Points on a hilly landscape, in no order, each with its height.
From any point a ball rolls to the lowest of the 3 points nearest to it. It stops when none of these is lower. Distance is the straight distance between rows; heights are no part of it.
J_207 h=1.43: [ -8  15 -20  -9  16  18  -9 -14  -3  -6   7   8  -6 -11 -12   9 -20   5
  -4  -8   8  21   0  13  22]
J_972 h=7.13: [ -7  18   5  -6   8  24 -19 -34 -13  19  13  19   0 -37 -13  20   3   6
 -15 -15  -2  23  18  19  32]
J_293 h=4.12: [  7 -15  18  16  -4   1  -4   1   5  -2  -2  -5  -6  -3  14  16  12   3
  10   3 -16 -12   1  -9  -1]
J_711 h=2.80: [-12  -5  -9 -24  13   2 -26 -20 -19  13  -3   4  -7 -30   2  27 -26  -4
 -12  -1 -23  22   6  28  12]
J_573 h=0.93: [  8  31  -5  14  14  -4  -3 -13 -15  10  -7   3   6 -24 -13  -2   9   0
 -23  -8  10  15   1  -2 -21]
J_190 h=5.85: [ 15 -19   8 -22  -1 -19  12  28   3 -15  -9  11   6  29  11 -25   1  -7
   2  11  15 -23 -13   5 -15]
J_996 h=1.32: [-13   1 -22 -17  11  15 -17 -11  -7   3   8   8  -8 -18 -12   5 -24 -10
  -3  -7 -13  18   2  22  15]
J_497 h=7.02: [-14  21   4  -8   0  29 -14 -34  -9  21  13  20   0 -28 -21  18   5   4
  -5 -13   3  23  18  17  37]
J_975 h=5.03: [  6  -8  12  15  -6   0  -7   0   9   0  -3 -10  -5  -3  18  23  10   6
  11   7 -14 -10   6  -7 -10]
J_292 h=4.60: [ 10 -15  19  16   1   7  -2   3   3  -4   1 -14  -2   2  12  20   5   8
  11   1 -14 -13   1  -9  -4]
J_40 h=4.93: [-19  26  -8  20 -11 -36  20 -20   5   9 -15  -9  26  20 -10 -13   3  11
 -15   2  24   2   1 -20 -13]
J_699 h=3.49: [ 27 -19  20 -10   6 -16   2  15   4 -13 -20   9   9  16  21 -12   4   6
  10  16  -4 -22 -25   2   3]
J_482 h=3.51: [ 20 -20  22   6   5  -8   4   9  -1 -14 -10   0   1   3  25   1   5   7
  14  -6  -9 -19 -25  -6   9]
J_647 h=2.46: [  3  25 -15  16   7  -7  -8  -1  -9   7 -15   6  11 -19 -10   2   3  -1
 -14  -5  -5   6  -2   3 -23]
J_802 h=5.09: [ -5   7 -12  26  -9   1  14  -7  23 -20 -15 -11   4  35  -5 -18   5   1
  17  12   5  -1   3 -22  -4]
J_807 h=1.56: [ 11  36   5  16  13   0   0 -16 -18   8  -5   3   2 -28 -16   0  11  -1
 -21  -4  19  12   9  -3 -11]
J_429 h=1.92: [-13 -11  -4 -29   9  10 -31 -20  -9  11  -6   9  -7 -21   3  17 -31  -2
  -1   8 -19  16   6  26  10]
J_966 h=4.58: [  1  -5  -3  18  -9   5  17   2  21 -16 -14   7   5  23  -3 -31   7  -7
  14   1   2  -6  -1 -21 -11]
J_931 h=1.16: [-14  15  -5 -15   8  11 -11 -24   0   1  15 -14   2  -4 -16  11 -11  16
  -8  -1  18  16  10   9  22]
J_235 h=5.15: [-16  19 -12  21 -13 -20  11  -9  16   0 -21 -12  19  35  -7 -11   0  11
   0  10   8  -4   7 -24 -13]
J_271 h=2.12: [  5  28   3  11  11  -2  -1 -14 -21  11   0 -11   4 -28 -11  -3   6   3
 -24 -13  26  23  12  -9 -13]
J_861 h=4.80: [-19  35  -5  17 -11 -23  13 -16   3  18 -10  -5  32  12 -10 -16  22  13
  -9   0  29  -2  12  -4   1]
J_620 h=7.00: [  7 -30   9 -31 -14   2  11  28  -7  -2  29   0 -15  -2   9  19   1  -9
   1  -1  -6  -9 -19  11  -3]
J_340 h=1.52: [  3  -4 -16   7   1  28  -7   4   1  -1  19 -17 -15   0  -4  10 -10   5
   7   3  -1   9   3  -6  -2]
J_126 h=2.71: [  2  20  11  11  -1   3  -2 -23 -26   9   8 -11   5 -23 -13  -7   1  -3
 -29  -8  26  25  11 -19  -4]
J_574 h=3.90: [ -5  -1 -16  18  -9  -2   4   5  19  -4 -24  20   7   8  -3 -17   2 -11
   5  -9 -11   3  -2 -16 -12]
J_530 h=5.22: [ 15 -18  19 -15   3 -19   3  21   3 -21 -15  12   9  20  20 -24   3  -8
   9  16   1 -19 -18   1  -4]
J_907 h=4.95: [-16  40  -2  16  -4 -18   7 -17   5  22 -11  -1  26  17  -7  -4  20  12
  -7   4  20  -2   7   4   3]
J_391 h=3.16: [  7  45   0  20  11   1   0 -12   0  12  -7   7   8 -15 -18  -3  25   4
 -11   1  14   7   7   5  -2]
J_618 h=0.94: [-12  17  -1 -12   5  -5  -4 -18 -15   3   9 -30   3  -2  -4  15  -8   7
 -17   3  19  18  15   3   0]
J_657 h=7.21: [ 17 -19   7 -27 -13 -12  16  28  -6  -4  27   4 -16   3   6  24   9 -10
  -3  -1 -11 -13 -20   4   0]
J_730 h=3.94: [ 20 -24   3  -7  -5 -12  13  28 -12  -8  11  -3 -12   3  11  20   4 -10
   3 -13 -15 -13 -25  -7  19]
J_322 h=2.93: [  7 -16  -3  -2  -8 -13  22  21   7 -22 -14   9   4  20   4 -31   7 -21
   7 -12   3  -8  -6 -10  -7]
J_421 h=3.97: [ 20 -17   4 -15 -13 -12  17  32 -10 -10  10  -1 -15  -7  11  25   4 -11
  -2 -10 -13  -9 -21 -10  10]
J_17 h=3.21: [ -6  -1   3  10  -9  -9  -5   3   5  10 -22  12   1  -6   6   2   5  -9
   2  -3 -18   2   8  -3 -25]
J_160 h=1.01: [ -5   6 -17  -3  11  23 -13 -12   2   1  16 -18 -10  -3 -16  10 -15  10
   2   6   9  14   3   2   4]
J_933 h=3.00: [  6  31 -16  18   8  -1  -9 -11   6   6 -17  15  14  -9 -21  -5  15   8
  -3  -4   2   2  -7   5  -9]
J_856 h=2.32: [-11  16 -12  -9  13  22 -12 -23   1   0  11   4   1 -13 -17  11 -12   9
  -5  -5   9  20   1  15  27]
J_941 h=0.81: [ -4 -32  10 -37  -4  10  -2  15  -3   4  26   0 -21 -10   9   3   0  -7
   0   7  -4  -8  -1  22   1]
J_576 h=5.06: [ 10 -12   1 -21  -6 -29  22  31   3 -16  -6   7   7  31   4 -33   4 -11
   0   5  13 -19 -14  -1 -14]
J_648 h=9.47: [ -5 -16 -19  -7   1  23  -1  13   0  -2  27  -2 -23  -7  -7   2 -11 -16
   7  -5  -9   2  11   2   0]
J_739 h=4.37: [ -6   2 -12  25  -5   4  10   0  19 -13 -20  12   4  25 -10 -24   5  -5
  13   3   2  -3  -1 -20  -5]
J_187 h=1.84: [  1   2 -12   5   7  16 -11   0  -2   3  12 -25 -15   0  -4  15  -9  10
   6   8   1   3  -2  -7 -10]
J_831 h=1.53: [-13  16 -11  -9   8  18 -15 -22  -2  -1  18  -6   0  -8 -13  14 -11  14
 -11  -1  15  19   6  15  24]
J_677 h=3.84: [ 16 -18   9  14  -4   4  10  15   2 -13   7  -9  -7  -5  13  17  11   0
  12 -10 -16 -15  -7 -12   7]
J_935 h=5.04: [ 23 -14   1 -20 -14 -22  21  53   2  -8   1  10  -4  42   1 -20   6   7
   0  16   6 -22 -22  -9 -32]
J_671 h=7.08: [ 13 -37  16 -30   2  10  -2  17  -4   0  27  -2 -16 -10   8   4  -5   1
   0   9  -1 -15 -14  26   6]
J_419 h=4.36: [  5 -11  -2  16   1  17  -6  -3   6   3  12 -25 -10  -1   2  22   4   4
   9   4  -4  -6   1  -6  -7]
J_223 h=6.27: [ -9  36 -10  19  -1  -7   3 -15  16   3 -11   5  12  11 -16  -4  21   9
   1   6  12  -3  -1   3  -2]
J_892 h=7.15: [  7 -40  25 -29  12  17 -13  12  -2  -1  24   3 -21 -11  12   0  -7  -3
   5  10  -7 -11  -7  28   5]
J_700 h=3.44: [ 15 -21  26  -2  -1 -20   0  12   3 -11 -17   6   9   8  28  -8   6   1
  13   7  -8 -20 -13   5   2]
J_182 h=4.13: [  7 -17  -4   3  -1  19   7  16  -1  -4  21  -9 -18 -11   7  14   6  -4
   6  -9 -13  -6  -2  -8  -3]
J_131 h=1.18: [ -8   5 -26 -11   7  24 -13 -13  -1  -5  16  -8  -6  -6 -17   6 -18  10
  -5   1  12  16   0  12  21]
J_754 h=2.64: [  4  23  -8  10   8 -12 -11  -5 -12  11  -9  -4   4 -17   0   7  -3   0
 -18  -7  -2   5  -2  -3 -27]
J_476 h=2.63: [ -4  17 -15  19   6  -7  -9   1  -6  14 -17  12   3 -19  -8  -1   3  -5
  -5  -1 -14   5  -6  -1 -26]
J_473 h=3.64: [ -3  -7  -6  13 -12  -5  13   7  16 -14 -18  19  11  14   3 -25   4 -14
   8  -5  -8  -5   5 -13 -13]
J_880 h=2.61: [-22  12   4 -11   0   7 -10 -30  -5  10  16 -14  10  -7  -8   9  -6  12
 -14  -2  23  22  20   8  27]
J_178 h=3.60: [ 32 -13   2  -2   4 -11  15  27 -10  -9  -4   5  -7   6  16   6  -4   5
   5  -4 -19 -22 -28 -11  23]
J_194 h=3.40: [  9 -36  13 -11  17  28 -23 -15 -11   5  11  -7 -16 -23  22  19 -23  -1
  14   4 -27   6   1  10  30]
J_297 h=3.99: [ 13 -20   3  -9  -7  -7  18  31  -9 -10  25  -2 -14  -4   8  19   8 -13
  -3 -10 -10 -11 -23  -2   6]
J_668 h=5.38: [ 10 -14  11 -18  -6 -23  12  26   2 -22 -13  11   3  24  16 -25   1 -10
   6   8   9 -17 -13   0 -12]
J_428 h=4.51: [ -5 -23  -5  -9 -10   7  10  25  -1  -9  27  -5 -14  -9   4   8   2 -15
   2 -13 -10  -9  -1   1  -3]
J_660 h=3.50: [ 13 -17  29  16   3  -7  -5   6   5 -11 -10   6  -5   4  25   8   8   9
  13  -3 -11 -17  -7  -5   2]
J_805 h=9.40: [ -7 -19 -14 -20   1  19  -7  15  -4   1  17  -1 -17 -12   1   1 -22 -17
   1  -8 -16   7  10  12   1]
J_778 h=7.12: [ 14 -34  20 -30  15  16  -5  11  -9   0  22   6 -19 -17  15   0  -8   8
   5   5  -4 -16 -14  26  16]
J_227 h=1.03: [ -9  14   0 -11   6   6  -9 -24  -7   2  15 -22  -3  -1 -13  16 -11  10
 -11   1  21  18  10   3  16]
J_930 h=2.81: [ -1 -26  15 -24  10  25 -26  -9  -5   8   3   1 -18 -20  14  10 -25  -2
  12  14 -21  10   5  17  11]
J_666 h=4.28: [  2 -15   9 -10 -10 -18  16  16   9 -19 -16  14   6  17   9 -32  10 -19
   4  -4   3 -16  -6  -2 -10]
J_883 h=4.91: [-22  30  -3  22 -11 -30  19 -14   1  17 -13  -3  33  13 -15 -21  11  14
 -18  -1  28   2   3 -22 -10]
J_631 h=0.90: [ -4  14 -11   2   7  -1  -9 -13 -12   5   9 -30  -2  -1  -7  19 -11  12
 -12  13   9  10  10  -5  -6]
J_422 h=5.35: [  2   0   8  14   5  -5 -12  -2  -2   9  -2 -19  -7  -1   5  21   1   3
   4   9 -13  -2   6  -7 -18]
J_952 h=2.86: [  8  27  14  12   8  11  -4 -21 -18   7   1  -6   4 -26 -16  -6   7   0
 -26  -9  19  22  12 -12  -5]
J_572 h=1.63: [-11 -16  -9 -22   9  13 -26  -4  -7   5   3   7 -11 -13  -5   7 -30 -12
   0   6 -15  19  13  21   6]
J_93 h=4.96: [-11  27  -3  27 -12 -33  19 -18  -2   7 -21  -9  32  14 -15 -18   2  10
 -26   0  25   5  -7 -27 -22]
J_579 h=3.14: [ 11 -35  13 -14  24  21  -8   2 -22   1  12  -6 -23 -22  23   4 -18   2
  14  -5 -19  -2  -2  17  36]
J_787 h=4.19: [  2  -6  -5  11 -14  -5  20  12  12 -24  -9  16   7  19  -3 -35   6 -16
  11 -10   0  -5  -2 -14  -3]
J_29 h=0.91: [ -8  14 -11   0   9   1  -8 -13  -3   2  11 -32  -2   1 -11  13 -10  12
  -6  11  16  13  10   1   3]
J_153 h=6.62: [ 23 -18  10 -22  -7 -17  16  37   3 -13 -11  15   4  37   7 -25   0   5
   6  22  10 -20 -24   4 -19]
J_808 h=3.23: [ -5  -5   1   9  -9 -19  -1   3   9   4 -22  16   4  -4  12  -9   0 -13
   8  -2 -16   0   7  -6 -20]
J_466 h=6.67: [ -3 -33  10 -25  -1  11  -1  21  -7  -1  25  -1 -17  -9   9   4  -2 -16
  -2  -1  -5 -10   7  15  -7]
J_122 h=5.10: [ -5 -26  -7 -12  -4  11   3  20  -2  -3  25  -2 -19  -1   0   8  -3 -18
   4 -11 -12  -6   2  -1  -5]
J_608 h=6.24: [-15  16  -3  -5  11  21  -9 -33  -4   5  15  11  -1 -19 -18   7  -2   9
  -8  -7   1  23  11  17  36]
J_734 h=5.59: [-12  24 -12  19  -8 -11   8 -10  23   1 -18   5  17  26 -10 -10   9   9
   5  12   8  -1  -1  -8  -1]
J_772 h=0.96: [ -5  11 -14   6   6  18 -12 -11  -1   0  16 -27  -8   4  -3  16 -16  15
  -2  11   5   9   9   3   2]
J_374 h=0.69: [  0  24  -5   6  19 -10  -1  -9 -22   8  -3  -7   8 -20 -10   4   5   5
 -19  -6  10  17   6   2 -24]
J_52 h=9.46: [ -6 -16 -17  -7  -1  26   2  17   1   7  19   0 -20  -2  -8   8 -15 -10
   6  -9  -7  10  10  -3   1]
J_6 h=2.96: [-22  16   6 -10 -12  18 -16 -40  -7  33  12   3  11 -17 -13  12  -3   8
  -7  -5  11  17  28   6  39]
J_942 h=8.56: [ -5 -29   0 -26  -6  11  -3  17  -3  -2  28   2 -16  -6   8   3  -8 -18
   3  -2  -3  -1  10   7   3]
J_73 h=0.61: [  0  19   1   1  10 -11  -2 -13 -22  10   3 -17   4 -22  -1   6   0  -2
 -29   0  18  16  10  -4 -13]
J_135 h=3.56: [ 19 -16  22  14   5  -7   4   5  -2 -10  -8  -3  -4  -1  20   6   4   4
  13  -3 -10 -19 -18 -11   7]
J_263 h=2.13: [  5  30 -12  19   9  -3  -3  -8  -4  11 -12  11   9 -12 -14  -4   8   5
 -12  -3  -5   3  -3   4 -16]
J_114 h=3.26: [ -4 -12   6   6 -10 -19   1   7   8   0 -20  19   3   7  10  -7   3 -15
   6   1 -14  -2   5  -1 -18]
J_559 h=3.55: [ 25 -16  14   5   6 -11  12  18 -12 -14  -7  -3  -4   1  19  12  -1   8
   7  -6 -15 -24 -24 -14  19]
J_585 h=3.98: [  1  -6  10  15  -5  -5 -11  -3   6  12 -11  -4  -1  -2  11  14   1   2
   1   8 -13  -4   8  -3 -21]
J_759 h=4.59: [ -5  -5 -12  25 -10   4  16   4  22 -18 -15   8   5  23  -3 -26   1  -8
  11  -2  -1  -3   0 -21  -7]
J_583 h=4.71: [  2  -7   4  21  -9   1  19   9  19 -28 -11  -8   0  30   0 -30   6   4
  15   0  12 -10  -1 -29 -18]
J_756 h=3.43: [-22  20   3  -8  -3  20 -13 -36  -6  15  17  -8   7  -8 -17  10   1  15
 -12  -5  14  21  26   8  41]
J_948 h=4.94: [-23  33  -8  14 -10 -22  16 -16  12  13 -13  -6  29  25  -8 -10  15  13
  -4   3  18   2   4 -12  -6]
J_316 h=4.97: [-17  24 -18  22  -9 -36  10  -9   8   3 -25 -15  25  27  -6 -12  -2   7
  -9   9  17   1  -1 -24 -23]
J_821 h=3.57: [ 32 -18  16  -6  11 -10   5  21  -4  -9 -17   8   4  22  18 -13  -5  13
   6  10  -2 -27 -27  -2  10]
J_360 h=4.00: [ 12 -19   0   5  -4   9  11  14  -3  -7  22 -10 -12  -7   4  16   6  -8
   8 -18  -9  -7 -10 -12   1]
J_865 h=1.46: [-13  -5 -22 -25   9   7 -19 -14 -13   7  -3   9  -5 -21  -7  10 -28  -8
  -2   0 -17  19   2  22  12]
J_452 h=7.14: [ 11 -35  15 -34  -6   3   4  30   2  -2  32   3 -10   1   9  19  -3  -4
  -2  10   1 -17 -18  17  -1]
J_604 h=1.04: [ -5   2 -20   0   5  26 -10  -3   4  -3  17  -9 -13  -5 -11   4 -16   5
   5   4   4  10   0   4   4]
J_402 h=5.11: [  9 -16  23 -10  -3 -21  10   8   6 -15 -21  14   5  14  16 -21   6  -8
   8   6  -4 -13  -7   5  -5]
J_534 h=1.09: [-13  12   5  -8   7  -6  -4 -25 -11   9  13 -24   6  -3  -8   7  -8  13
 -22   1  28  22  20   5  15]
J_410 h=2.73: [-17  16  -5 -13  13  19  -9 -26  -3  -1  18   0   4  -9 -17  14 -10  13
  -6  -8  12  20  12  14  29]
J_276 h=1.14: [-11   4 -28  -7   9  23 -11  -8  -2  -4  11  -3  -4  -8 -15   1 -23   1
  -1  -8  -2  16   0   9  11]
J_743 h=4.02: [ -2  20 -17  21  -1   1   1  -8  15   3 -22  21  11   4 -11  -9   4  -1
   4  -2  -8   3  -7  -7 -10]
J_546 h=4.10: [ -6   5 -20  18 -13   3   9   1  20  -9 -16  18   9  16  -6 -17   5  -5
  15   0  -3  -2  -2 -11  -5]
J_914 h=2.00: [  8  -6   3  15  -1  -1  32  20   9 -27  -8  -3   1  27   0 -32  16 -10
   8  -8  14 -22  -6 -22 -11]
J_159 h=4.61: [ 21 -10  -4 -15  -7 -23  24  41  -4 -15  -5   6  -2  35   2 -27   6  -8
   2   7  11 -27 -22  -9 -23]
J_213 h=4.78: [  6  -8   0  15   1  19  -1   4   2  -5  15 -13 -17   0   2  11   1   5
  13  -4 -10  -4   2  -9  -3]
J_591 h=6.48: [-12  17  -5  -9   9  21 -12 -29  -6   7   5  12   3 -28 -13  15  -6   6
 -10 -14   0  22   7  15  35]
J_881 h=3.04: [  3 -36  18 -19  19  22 -17  -4 -10  -3   1  -4 -21 -18  18   9 -19   1
  14   8 -18   2   3  20  24]
J_162 h=3.34: [  3 -16  23   3  -9 -16  -3   2   8  -4 -16   5   8   3  21  -5  10 -11
  12   5 -14 -13   2  -4  -9]
J_570 h=3.41: [ 12 -16  28   4   1 -17   0   3   5 -11 -14   8   4   6  26  -5  10  -2
  11   8  -9 -16  -7  -3  -2]
J_417 h=1.83: [ 12  -8  -4   7  -7  -7  26  23   5 -32  -5  -2  -1  30   3 -37  11 -14
  10 -10  10 -17 -11 -19 -13]
J_465 h=2.23: [-17  11 -18 -13  10  18  -9 -19 -12   2   8  13   3 -25 -16   8 -20  -6
 -10 -12  -6  20   0  25  24]
J_236 h=0.77: [ -2  14  -8   5   8  -6 -13  -6 -13  14  -1 -25  -3  -5  -2  13  -5   4
 -13   6   3  12   9  -1 -26]
J_947 h=1.23: [ 11  -7  -5  -3 -10 -14  26  27   6 -26  -4   1  -2  23   3 -35   7 -16
   8 -13  12 -15 -16 -14 -16]
J_625 h=2.40: [  7  38  -2  21  13   1   2 -13  -3  11 -12  10   4 -16 -17  -4  28   4
 -15  -4   8   2   1   9  -9]
J_331 h=6.29: [ 17 -17   6 -20 -13 -20  12  31   7 -13  -6   9   4  30  11 -27   5  -3
   3  15   9 -23 -20  -1 -17]
J_431 h=2.14: [  2   5  -5  11   7   0 -12  -5  -4   5   0 -25  -3  -4   2  18  -8  11
  -1  12  -4   5   7  -4 -21]
J_729 h=4.68: [  0  26 -14  26  -2   0   2  -6  19   0 -17  15   9  14 -14  -7   7   6
  12   5  -3   2  -7   1  -7]
J_84 h=3.92: [ 11 -17   4  -1  -8   0  17  22  -6  -7  21  -7 -12  -6   8  14   8 -14
   8 -12 -15 -15 -15 -10   6]
J_318 h=3.83: [  2  47   6  16  15   1  -2 -17   2  14  -4   6   9  -8 -15  -2  32   5
  -9   2  23   6  19   5   3]
J_472 h=5.91: [  9 -10  10  19  -1   7 -10   1   2   0   4 -19  -6  -4   7  20  -2  11
   6   6 -11  -6   6  -9 -10]
J_977 h=1.19: [-14  -9 -25 -14   5  22 -13   2  -7  -2  11   4 -13 -10  -6  -2 -25  -9
  -2  -3 -12  20   1  12   9]
J_253 h=7.18: [ -3 -37  14 -22  12  20 -20   3  -3  -2  14   2 -18  -6  13   1 -17  -2
  10  15 -12  -3   9  28   6]
J_818 h=5.07: [-19  24 -13  14 -15 -23   8 -15   9   4 -18  -8  24  30  -7 -14   5  17
  -2  12  15   0  -1 -11  -8]
J_846 h=1.51: [ 10  31  -3  18   9   0  -1  -9  -8   6 -12  10   5 -24 -15   0  17   3
 -13  -2   6   4  -6   3 -17]
J_851 h=2.89: [  0  12  -7  13   4 -13 -13   2  -9  12 -14   0   0 -10   2  11  -2   2
  -3  -2 -15   4   3   0 -29]
J_202 h=2.45: [ -3 -23   1 -25  12  17 -29 -10 -10  10  -2   6 -17 -14   8  17 -31  -6
   3  10 -24  10  13  18   7]
J_872 h=4.98: [  9 -14  16 -14  -8 -22   9  17   3 -14 -18   9   6  18  17 -28   5 -12
   5   8   3 -15  -5   4  -8]
J_900 h=4.88: [-24  32  -9  15  -8 -27  17 -14   9  17 -10  -6  29  18 -12 -10  13  11
 -18   4  22  -2   3  -9  -6]
J_91 h=3.33: [ -1 -15   8   4 -10 -19  -2  10  13  -7 -21  18   4   5  17 -12   4 -15
   4  -2 -10  -3   3  -9 -11]
J_87 h=1.95: [-14 -21  -1 -28   8  14 -21  -2  -7   3   8   4 -16 -11   6   4 -24 -15
   8   7 -17   7  11  18   7]
J_257 h=0.92: [ -6  20  -7  -8   5  -8  -9 -16 -10   6  10 -33   1  -3  -5  17  -8   8
 -17   5  15  17   8   1   0]
J_396 h=7.28: [  3 -24   8 -25 -18   3  12  28  -8  -6  28  -1 -16  -5   9  17   2 -17
  -3 -10  -7  -7 -10   5  -2]
J_324 h=4.57: [-15  13  -9 -11  10  22  -7 -27  -9   1   9   7   2 -19 -14   4  -9   6
  -6 -13   7  26   1  21  32]
J_982 h=4.33: [  4 -17 -15   6   1  19   3  12   2  -8  18 -14 -17  -5   2  15  -3  -5
   6  -8 -10   0   1  -9  -1]
J_467 h=9.28: [ -7 -30   8 -25   1  19  -9  13  -4  -1  18   4 -19 -12   9   2 -16 -17
   3   5  -4   2  13  19  -3]
J_979 h=7.33: [-11  19   1 -13  15  19 -15 -29 -22  20  10  20   4 -44 -15  21  -4   3
 -13 -21  -3  23  12  23  25]
J_848 h=4.64: [-21  41   1  14  -6 -17   7 -10   7  23  -9  -3  28   8  -9 -13  27  10
  -7  -1  21  -3  19   3   3]
J_196 h=6.01: [ -3 -26   0 -25  -6   7   7  27   2  -2  33  -3 -19  -7   3  10   1 -16
   2  -3  -5 -11  -1   7  -2]
J_619 h=3.02: [-24  21  11  -8  -4  18 -18 -39  -4  29  12   5   3 -21 -13  13   5   7
  -9  -2   9  17  25  11  39]
J_461 h=4.09: [ 11 -17  11  18   3   5  -2   7   2  -4   8 -15 -10  -4  14  19   6   3
  14  -8 -18 -11   1 -12  -3]
J_222 h=7.07: [ -7  21   6  -6  -4  29 -24 -36  -5  37  12  15   3 -28 -18  21  10  10
  -3  -9   3  23  21  10  41]
J_27 h=4.11: [  5 -20   1   2  -6  12  12  18  -1  -6  25 -11 -15  -9   4  16   2 -13
   3 -14  -9  -7  -4  -5  -5]
J_161 h=3.87: [ -1  24 -16  22   2   2  -2  -4  15   4 -23  18  11   3 -10  -7   6   2
   5  -3  -4   2  -6  -1 -11]
J_602 h=3.11: [ -3   3   0  16  -2 -16 -11   3   2  12 -13   7   2  -8   5  12  -2  -3
   2   7 -17   1   5  -2 -23]
J_327 h=3.17: [ 13 -43  21 -21  19  23 -14   4 -13   3  15  -3 -19 -22  22  -4 -20   8
   9  -3 -13  -8  -3  16  27]
J_463 h=1.78: [  2   7  -8   5  -1 -12 -15  -3 -12  14  -6 -14  -8  -6   0  18  -2   3
 -14   6  -5   5   9  -5 -29]
J_932 h=3.36: [ -3  -7   0   6 -11 -11   9   6   7  -9 -21  22   6  10   6 -17   2 -18
   6  -7 -10  -1   3  -9 -12]
J_249 h=0.95: [-11  13 -13 -10   6   8 -11 -17  -5  -1  15 -21   1  -1 -14  13  -7  10
  -7   5  19  17   7   7  19]
J_94 h=4.15: [  0   9 -13  16  -7  -4  -3   1   6  11 -24  18  13  -2  -7   1   1  -3
  -1  -6 -16   6  -2  -3 -19]
J_98 h=5.81: [  3 -30  10 -33  -7   9   1  25  -2  -2  27   2 -13  -8   9  13   1 -10
  -4   4  -6  -8 -12  20  -1]
J_841 h=4.01: [  4  -9   5  -9  -7 -17  17  23  10 -23 -13  13   7  22   4 -30   4 -25
   6  -3   6 -14  -6  -9 -12]
J_934 h=4.74: [ -7  10 -15  25 -13   4   6  -6  22  -7 -18   8   5  22 -14 -15   3   8
  13  10   7   0  -1 -14  -6]
J_828 h=3.42: [ 14  -9  -3 -14 -12 -16  27  33   1 -20  -5   7   4  31   6 -36   5 -17
   4   1  13 -25 -17 -10 -15]
J_544 h=4.67: [  6   0  -6  17  -5   1  21  10  19 -24 -10   4   2  25  -3 -29   5  -7
  13  -2   7  -5   1 -24  -8]
J_430 h=5.18: [-11  23 -11  20  -8 -11   6 -10  21  -4 -21  -4  13  32 -11 -11  -5  16
   8  11  12   0  -1 -10  -4]
J_50 h=5.01: [ -4  36 -10  19   5  -2   0 -11  12   8 -12  16  16   2 -17  -3  16  13
   4   2   6  -3   2   8  -7]
J_267 h=3.25: [ -2  -3  -1   8 -11 -12   1   8   8  -1 -27  24   7   2   7 -13   3 -13
   4  -8 -20   0   4  -6 -16]
J_334 h=2.57: [-21  15   7 -10 -15   8 -12 -32 -14  31  16  -8  14 -14  -7   3  -5   4
 -21  -4  21  24  30  -4  26]
J_352 h=5.05: [-23  42  -9  15  -6 -23  10 -15  12  15 -19   0  27  19 -10  -9  17  15
  -5   3  20   0   3  -1  -2]
J_56 h=5.00: [ -8  13 -12  19 -13  -5  14  -6  21 -10 -22  -5   9  32  -7 -18   2   7
  10  15  10  -3   3 -21  -9]
J_827 h=4.04: [  6 -23   3  -8 -13   6  16  24  -4  -6  25  -8 -14 -10   7  15   7 -17
   0 -14 -11 -11 -12  -6   4]
J_111 h=4.35: [ -5  47   1  16   0  -8   5 -13   8  21  -9   0  18   2 -12 -10  34   7
  -7   4  23   1  20   6   3]
J_965 h=9.23: [-10 -22  -5 -21  -4  17  -3  14  -3  -5  22  -3 -20  -9   1   1 -11 -22
   5  -4 -12   5  10  10   0]
J_723 h=5.08: [ -1  44  -1  17   3  -2   1 -16  15  10  -6   7  13   2 -17  -3  23  12
  -4   4  15   1   7   8  -3]
J_725 h=3.91: [ 16 -21  11   8  -2  -8  14  21  -9 -11  14  -7  -7  -3  13  15   6  -7
   9 -15 -17 -15 -23 -11  11]
J_290 h=6.84: [-19  21   3  -7   9  22 -15 -36  -1  14  10  12   2 -26 -17   9  -1  13
 -10  -9   8  22  17  19  42]
J_983 h=3.61: [ 34 -17  12   1   7 -12  16  25  -7 -12 -12   2   1  10  17   0  -2   5
  11  -6 -12 -23 -32 -11  20]
J_256 h=1.10: [ -2  -3 -27  -7   7  27 -11  -3  -3   0  13  -1 -12  -8  -8   3 -21  -5
   0  -4  -4  12   1   3   2]
J_483 h=5.23: [ -7  20 -18  24 -10  -2   4 -11  23  -2 -19  11  14  15 -10 -12   7   7
   9   5  -2   1  -8 -10   1]
J_720 h=3.67: [ 15 -21  23  16  -1  -2   5   4   4 -12  -3  -4  -4   0  17  16  13   4
  14  -6 -17 -16 -10 -10   2]
J_990 h=4.86: [  0  -1  -1  13   5  -1 -13  -7   0  10   1 -25  -2  -2   5  24   0  10
   4  15 -10   0   7  -7 -22]
J_923 h=3.89: [ 16 -20   7   9  -3  -3  16  24   0  -9  15  -7 -13  -7   9  20   7  -5
  10 -16 -15 -13 -12 -10   7]
J_474 h=0.65: [  4  22  -6   0  10 -13  -9  -8 -18  11   0 -19   2 -20  -5  14  -6   5
 -19   3   8  15   7   2 -21]
J_785 h=6.33: [-12  35 -10  20  -7 -13   4 -19  21   5 -11   1  19  23 -16  -3  13  16
   4   8  13  -5  -4  -3   1]
J_183 h=1.67: [-16  12   7  -9  -7  -4  -3 -24 -15  14  11 -21   8 -14  -5   5  -8   6
 -22  -5  21  25  24  -7   7]
J_16 h=3.27: [ -7 -10  13   4  -7 -20  -2   3   9  -2 -18  13   3   3  14  -3   4 -11
   2   1 -15  -4   8  -4 -17]
J_832 h=3.59: [  0 -11   8  -2 -10 -22   9  12  11 -10 -22  18   4   6  13 -25   6 -17
   4  -3  -8 -11   1  -2 -12]
J_403 h=5.19: [ -8  16  -6  27 -13 -19   7  -4  18  -4 -21 -12  11  35   2 -15   1   9
   2  17  11   5   6 -28 -20]
J_586 h=3.05: [-23  20   9  -8  -7  16 -19 -37  -3  25  18   4   8 -14 -10  14   4   4
  -5  -2  16  18  32   7  42]
J_742 h=3.48: [ 23 -20  25  -3   7 -12   5   7  -1 -14 -11   2   4   7  21  -4  -4   8
  12   3 -11 -21 -26   7  10]
J_397 h=3.46: [ -1 -14  16  10  -7 -10 -11  -2   3   6 -14   5  -2  -3  18   5   6  -6
   9   6 -17  -4   9  -6 -18]
J_277 h=6.66: [ 24 -14  12 -20  -5 -17   6  33   2  -7 -16  13   7  31   9 -26  -4   5
   4  22   7 -25 -22   1 -13]
J_385 h=3.18: [ 19 -35  13 -23  22  19  -7  11 -21   3  16  -1 -20 -19  21  -1  -8   4
  12  -6 -21 -14 -10  22  35]
J_852 h=3.80: [ 36 -25  15 -14   8 -11   9  24   2  -7 -19  17   3  24  13 -28  -7  17
   8  19   4 -23 -25  -2  -2]

For each start below, name the point where the ball stops.
J_153 => J_947
J_983 => J_808
J_966 => J_808
J_802 => J_808
J_17 => J_73
J_907 => J_73
J_821 => J_808
J_647 => J_73
